Points, in no order, along strands that fork and pass close to each other.
(in the rows, 128 means zero)
Two points are linked if the straight distance between their rows is under 99.8. Some points are linked to none.
Senu: [100 110 138 116 133 158 173 160 130 131  96  45 115 106 109 135 122 177
 147 129 150]
zuvom: [143 120 139 152 130 156 128  98 126  90 103 225 137 132 168 134 163  89
 145 115 135]
val: [127 124 144 104 165 130 121 149  73 109 141  48  89 168 120  86 108 118
 113 108 105]
zorak: [ 44 145 117  70 172 101 159 106 146 152 107 124 134 116 104  89 144 161
 192  97  78]
Bav: [144 141 133 126 161 130  83 161  84 118 134  29 107 168 134 120 100 141
 109 125 125]
Lemuf: [103 120 145 120 130 135 143 170 142 132  89  92 137 111 101 150 159 170
 169 139 152]
Fafe: [ 79 136 118 139 146 102 140 105 136 128  56 148 141 169 139 110 165 134
 146 175 126]
goz: [165 114 138 129 119 104 106 174 163 165 100 130 145 113 126 169 153 144
 150 149 190]
bomab: [208 124 120 120 118 105  81 145 104 142 177 117 110 164  93 128 109 103
  67 144 149]
ves: [130 144 126 118 168 103 124 168 108 165  86 104 139 140 163 140 144 130
 115 147 185]
gem: [111 117 172 115 163 171 157 129 126  68 141 116 107 129 123 148 133 123
 150 160 146]
bosi: [110 161 157 146  98 121 108  95 167 168 118  64 159  77 142 118  69 163
 147  75  62]
nir: [ 99 159 101  91 103 139 177 128 128 147 159  96 145 130  98 126 158 137
 129 128  90]
Vugo: [113  93 167 102 180 165 216 169 152  92  70 137  84 152 160 134 154 143
 154 161 139]
noki: [137 149 112 130 128 107 100 165  91 140 118 104 175 122 141 148 107 127
 103 152 180]
gutun: [107 142 133 147 152 149 108 117  92 121 150 145 114 113 127  84 147  91
 115  80  88]
dol: [131 149 123 107 118 133 128 117 167  87 143 218 127 152 144 167 159 125
 160 146 129]
div: [108 117 134 108 120 175 164 132 130 100 148  58 143 103  92 126 112 160
 159 110 116]
fuso: [164 130 121 138 116 134  79 155 139 145 111  69 133 102 166 159 106 155
 158 128 177]
mudez: [136 137 113 113 119 155 120 127 115 101 172 165 166 101 100 141 147 130
 137  76 122]
mip: [159 117  94 135  76  92  83  88 153 220 127 140 161  64 126 104  85 159
 142  89 121]
bon: [127 148 104 119 125 124  90 105 135 178 160 114 106 108 136  89 153  91
 101 126 104]
fezu: [126 146 129 105  97 147 120 175 163 157 118  73 173 104 132 144 119 177
 161  96 117]
ruti: [191  97 101 168  57 106  93  92  98 133 167 112 153 116  74 106  95 176
  89  64  84]
nis: [146 150 129 135 120 118 113 126  97 116 112  81 177 122 129 129  82 137
 110 115 157]
vuguv: [176 144 127 152 139 131  91 132 107  64 167 124  77 194 120 138 109 118
 106 168 124]
vubad: [149 135 139 149 135 177 102  88 111  59 134 198 124 160 169 136 131  83
 143  90 120]
dise: [136 134 133 149 140 135 145 165 109  91 121 207 126 132 151 157  95 122
 104 168 162]
maso: [186 104  94 130 119 146 114 135 106 170 159 169  95 131 132 104 130 105
  68 143 158]
Zuviz: [183 101  88 175  73 123 104 126  85 119 171 102 129 141  68  91  96 148
  82 119 109]
Gudef: [130 117 143 132  78 109 167 162 181 132 160 144 162  92  92 180 147 140
 147 149 135]
Guzap: [144 131 155 114 136 169 121 123 128  73 170 185 152 121 110 133 143  94
 127  95 133]
Gelez: [ 83 150 127 117 133 109 104  80 174 166 135  54 125  88 114 125  83 152
 142  92  62]
dudop: [150 130 150 146 133 170 139  89 160  78 158 187 101 174 182 174 114  67
 132 109 117]
Pibe: [ 92 124 112 163 110 119 150 114 132 136  81 184 144 131 140 109 185 121
 136 140 109]
vitup: [165 122 123 137  82 105 102 142 159 180 115  90 145  96 151 148 130 150
 142 143 177]
melod: [158 160 119 124 126 156 100 150 130 114 174 169 114 171 139 141 133 105
 134 137 116]
pavu: [128 160 121 107 125 149 174 131 159  83 173 218 134 147 150 187 157 109
 153 116  89]
gif: [ 72 135 123  86 145 100 149  91 141 162 140 104 130  96 103 112 196 116
 147  98  58]
nobup: [150 135 145 129 134 140  77 159 120 155 118  22 127 133 152 135  89 144
 139 107 142]
Dotil: [157 115 118 178 128 142  81 156  72  45 152 125 109 168 108 149 102 132
  82 150 130]
Guge: [119 159 124 155  99 109  99 105 141 187 134 111 164  77 120 120  56 150
 138  49  51]
Lurud: [132 139  98 164 125 124 103 127  70 150 117  82 120 112 142  88 117 124
  82 141 140]
Tig: [149 131 104 166  97 150 103 119  91 107 171 122  94 134  82 102 128 122
  85 125  97]
limas: [111 109 174 116 196 180 185 156 115  91  91 132  69 158 183 156 126 110
 139 139 143]
rekag: [ 82 124 149  82 162 102 134 131 135 154  78  68 149 110 128 107 110 166
 174  89 145]
tib: [172  92 127 136 132 140 125  86 142 119 120 236 116 122 148 130 159 105
 140 133 175]
nat: [108 147 113  90 130 132 174 168 157 142 125  87 161 150 132 153 123 141
 122 162 137]
gog: [167 117 137 161 130 138  86 131 109 132 145  89 114 100 123 147 119 118
  92 159 170]
boreb: [ 73 134 123  77 157 131 187 109 132 148 109 127 116 131 131 104 180 119
 166 101  76]
mive: [ 75 119 150 116 152  89  88 111 165 170 101 103 136  83 107 105 126 129
 143 102 117]
Goti: [167 122  92 141  84 104  64  89  86 140 162 149 158  97  88  92  97 141
 117  60 106]
Kalet: [132 128 179 122 203 172 196 151  95  81 138 118  58 170 158 163  87 104
 100 147 137]
vis: [123 128 100 164 101 125 125 125 143 113 109 170 126 148 135 134 147 157
 120 186 158]
Dopu: [164 101 121 143 140 120  90 116 113 141 118 135 111  97 145 125 136 108
 110 156 201]
Vurir: [105 143 115 129 133 109 154 144 140  92  92 158 154 163 119 141 147 131
 138 181 146]
Mezu: [135 107 123 151 105 128 150 159 127 116 142 242 125  94 132 154 100 158
 102 182 166]
veno: [ 96 128 166 123 155 152 198 153 155  87 147 140  78 144 146 169 119 121
 138 188 129]
bege: [124 142 147 100 178 160 183 142  99  78 122 100 116 180 144 131  95 105
 100 152 141]
zof: [101 118 137 113 146 147 203 100 135 110 102 137 101 193 183 136 132  81
 118 153 103]
tusuk: [147 130  93 167 123 154 106 147  81 146 127 144  92 130 139  95 127 107
  70 153 149]
Mab: [ 64 133 143  95 173 108 124  77 139 128  90 102  96 135 146  91 165 129
 152 153 115]
kepi: [ 77  95 150 133 116  87 116 100 142 114  84  77 131 104  99 114 167 158
 180 133 133]
susir: [107 111 168 108 142  90 183 192 157 136 103 128 145 144  99 185 147 139
 151 177 155]
gubug: [117 141 122 163 150 115 128 123  68 116  97  72 133 104 143 114 123 116
  82 173 166]
kefi: [138 125 146 151 122 134 157 108 141 149 102 162 102 136 179 135 164  63
 111 143 129]
mizel: [121 113 114 160  72  77 103 104 171 208  96 128 168  65 139 103 122 168
 151 101 115]
kabo: [108 138 143 147 158 110  50 112  75  90 133  86 152 131 113  85  79 144
 117  80 114]
dife: [112 123 152 106 121  70 164 161 186 109 148 165 147 132  84 191 154 131
 151 174 144]
Liniz: [151 127 133 146 131 110  90 124  87  79 138  67 172 150  99 117  90 134
 120  96 139]
Kuvo: [145 114  98 137  66 127 138 150 161 174 138 155 165  87  97 148 157 148
 145 122 134]
Dut: [119 104 144 148 122 153 193 108 173 112 113 145 102 161 185 171 144  68
 124 134 105]
lirim: [140 134 121 125  91  93  79  99 151 215 150 141 159  49 119 115  64 154
 135  40  80]
tal: [133 134 118 167 116  97  42  94  94 103 143 125 144 116  91  85  74 141
 117  68 112]
Geriv: [100 108 141 101 174 128 192 171 122 124  69 117 106 150 136 135 156 143
 166 154 138]
gorim: [133 148 112 128 114 169 134 120 118  84 177  98 150 120  84 127 134 138
 151  93 108]
Tino: [206  86 124 109  88 120 106 108 120 191 150 115 169 101 116 118  93 123
  95 104 182]
Gami: [112 122 102 156  81 121 111 130 136 205 110 143 150  69 118  89 140 139
 122 102 128]
zana: [118 130 133 153 130 154 150 111 121 147 118 163  98 131 162  90 170  72
 105  96  89]
fad: [145 121 133 175 125 174  94 123  86  88 155 144  96 138 120  96 139 101
  94 102  93]
Rilak: [128 146 158 110 136 159 138 145 139  64 175 149 136 121  99 163 138 109
 141 145 132]
lapet: [ 99 144 135 107 116 120 141 139 143 151 101  67 169 104 134 110 110 145
 164  87 118]
pivog: [111 161 109 120 119  94  80  97 156 190 146  77 125  94 134 112 114 114
 126  96  93]
Rafaf: [167  96 138 135 124 102  97  92 125 129  95 195 132 101 143 132 158 113
 116 151 189]
sep: [186 127 117 142 130 138 122 111  98 121 149 176 117 178 137 102 123  70
  82  90 106]
Tupu: [154 165  88 111 118 142 109 143 164 123 152 194 120 154 138 139 155 139
 142 161 130]
disar: [204  88  99 122 101 125 103 154  93 165 188 153 103 168  96 102  93 132
  61 127 143]
futez: [163  92 108 132 108 134 151 121 137 138 140 234  93 120 120 135 124 167
 115 191 173]
gasi: [177 134 134 140 127 147 133 125 119  89 189 169  83 171 123 150 111  86
  97 149 110]
viv: [ 99 138 140 125 170 139 130 112  83 109  92  90 124 131 140 104 128 122
 107 136 136]
lizev: [ 62 123 143  89 171  56 131  89 147 152  66 104 129 147 121 105 169 123
 169 135 103]
vog: [ 80 152 103 115 120  93 132  86 135 185 131 129 135 108 122  99 163  99
 122 130  86]
Fofur: [115 103 172 142 145 158 203 125 167  88 148 132  69 164 184 175 103  95
 121 155 118]
dore: [204 119 120 150 111 131  58 146 104 137 167  77 105 140 125 140  96 129
  91 148 155]
kovi: [138 140 135  94 152 158 154 177  92  92 159  82 113 165 104 117  98 130
 108 130 127]
Rofel: [ 78  98 136  66 166  96 165 127 145 139  65 107 130 103 111  91 148 172
 192 105 109]
sis: [145 138 135 169 145 138 107 177  86  78 130 149 113 158 147 149  85 133
  93 154 154]
pab: [ 94 144 128  93 168 135 200 162 120 117 100  96 140 148 134 132 122 158
 126 175 154]
nusi: [131 162  98 106 106 137 138 144 137 138 162 118 149 136 108 143 128 132
 115 154 138]
Lopev: [ 83 142 115  72 139 142 186 116 122 144 140 101 138 152 127  82 150 118
 132 120  88]
Musu: [142 130 152 121 125 145 171 106 192  82 165 208 112 167 181 202 127  88
 160 119 108]
Fefid: [159  94 100 134  99 107 115 127 158 153 106 202 110 139 118 135 157 168
 127 202 167]
Mivun: [ 86 138 142 122 164 148 134  81 115  99 101 128 108 150 155  94 142  97
 146 135 122]
Dimi: [ 84 129 117 152 111 107 126 133 121 152  94 160 149  98 126  90 158 142
 145  96 115]
lita: [115 109 139 111 114 113 126 166 158 130 101 131 174 116 106 171 141 145
 162 122 177]
divud: [ 66 120 143 121 149  55 103  81 154 161  88 140 138  96  98 105 166 130
 161 117  91]
Zed: [132 152 100 127  68 138 103 132 166 163 148 109 166  95 123 149 143 163
 160  99 120]

A fork is a point with three links, a tip a point with one. Leave the first point through the second and follow the links. Name the first fork or tip that comes.
div / gorim => Dut
Dotil / vuguv => mive
susir / dife => boreb
zorak / Rofel => susir
Dut / kefi => ves

Name the points in between on the shortest way along the links from the first point to the second, in order.
limas / bosi => Vugo, Geriv, pab, nat, nusi, nir, Lopev, boreb, gif, vog, bon, pivog, Gelez
ves / zof => noki, nis, Liniz, kabo, tal, Goti, ruti, Zuviz, Tig, fad, gutun, zana, kefi, Dut
goz / Geriv => vitup, fuso, nobup, Bav, val, kovi, bege, Kalet, limas, Vugo
Dotil / Gami => sis, dise, Mezu, futez, Fefid, vis, Vurir, Fafe, Pibe, Dimi
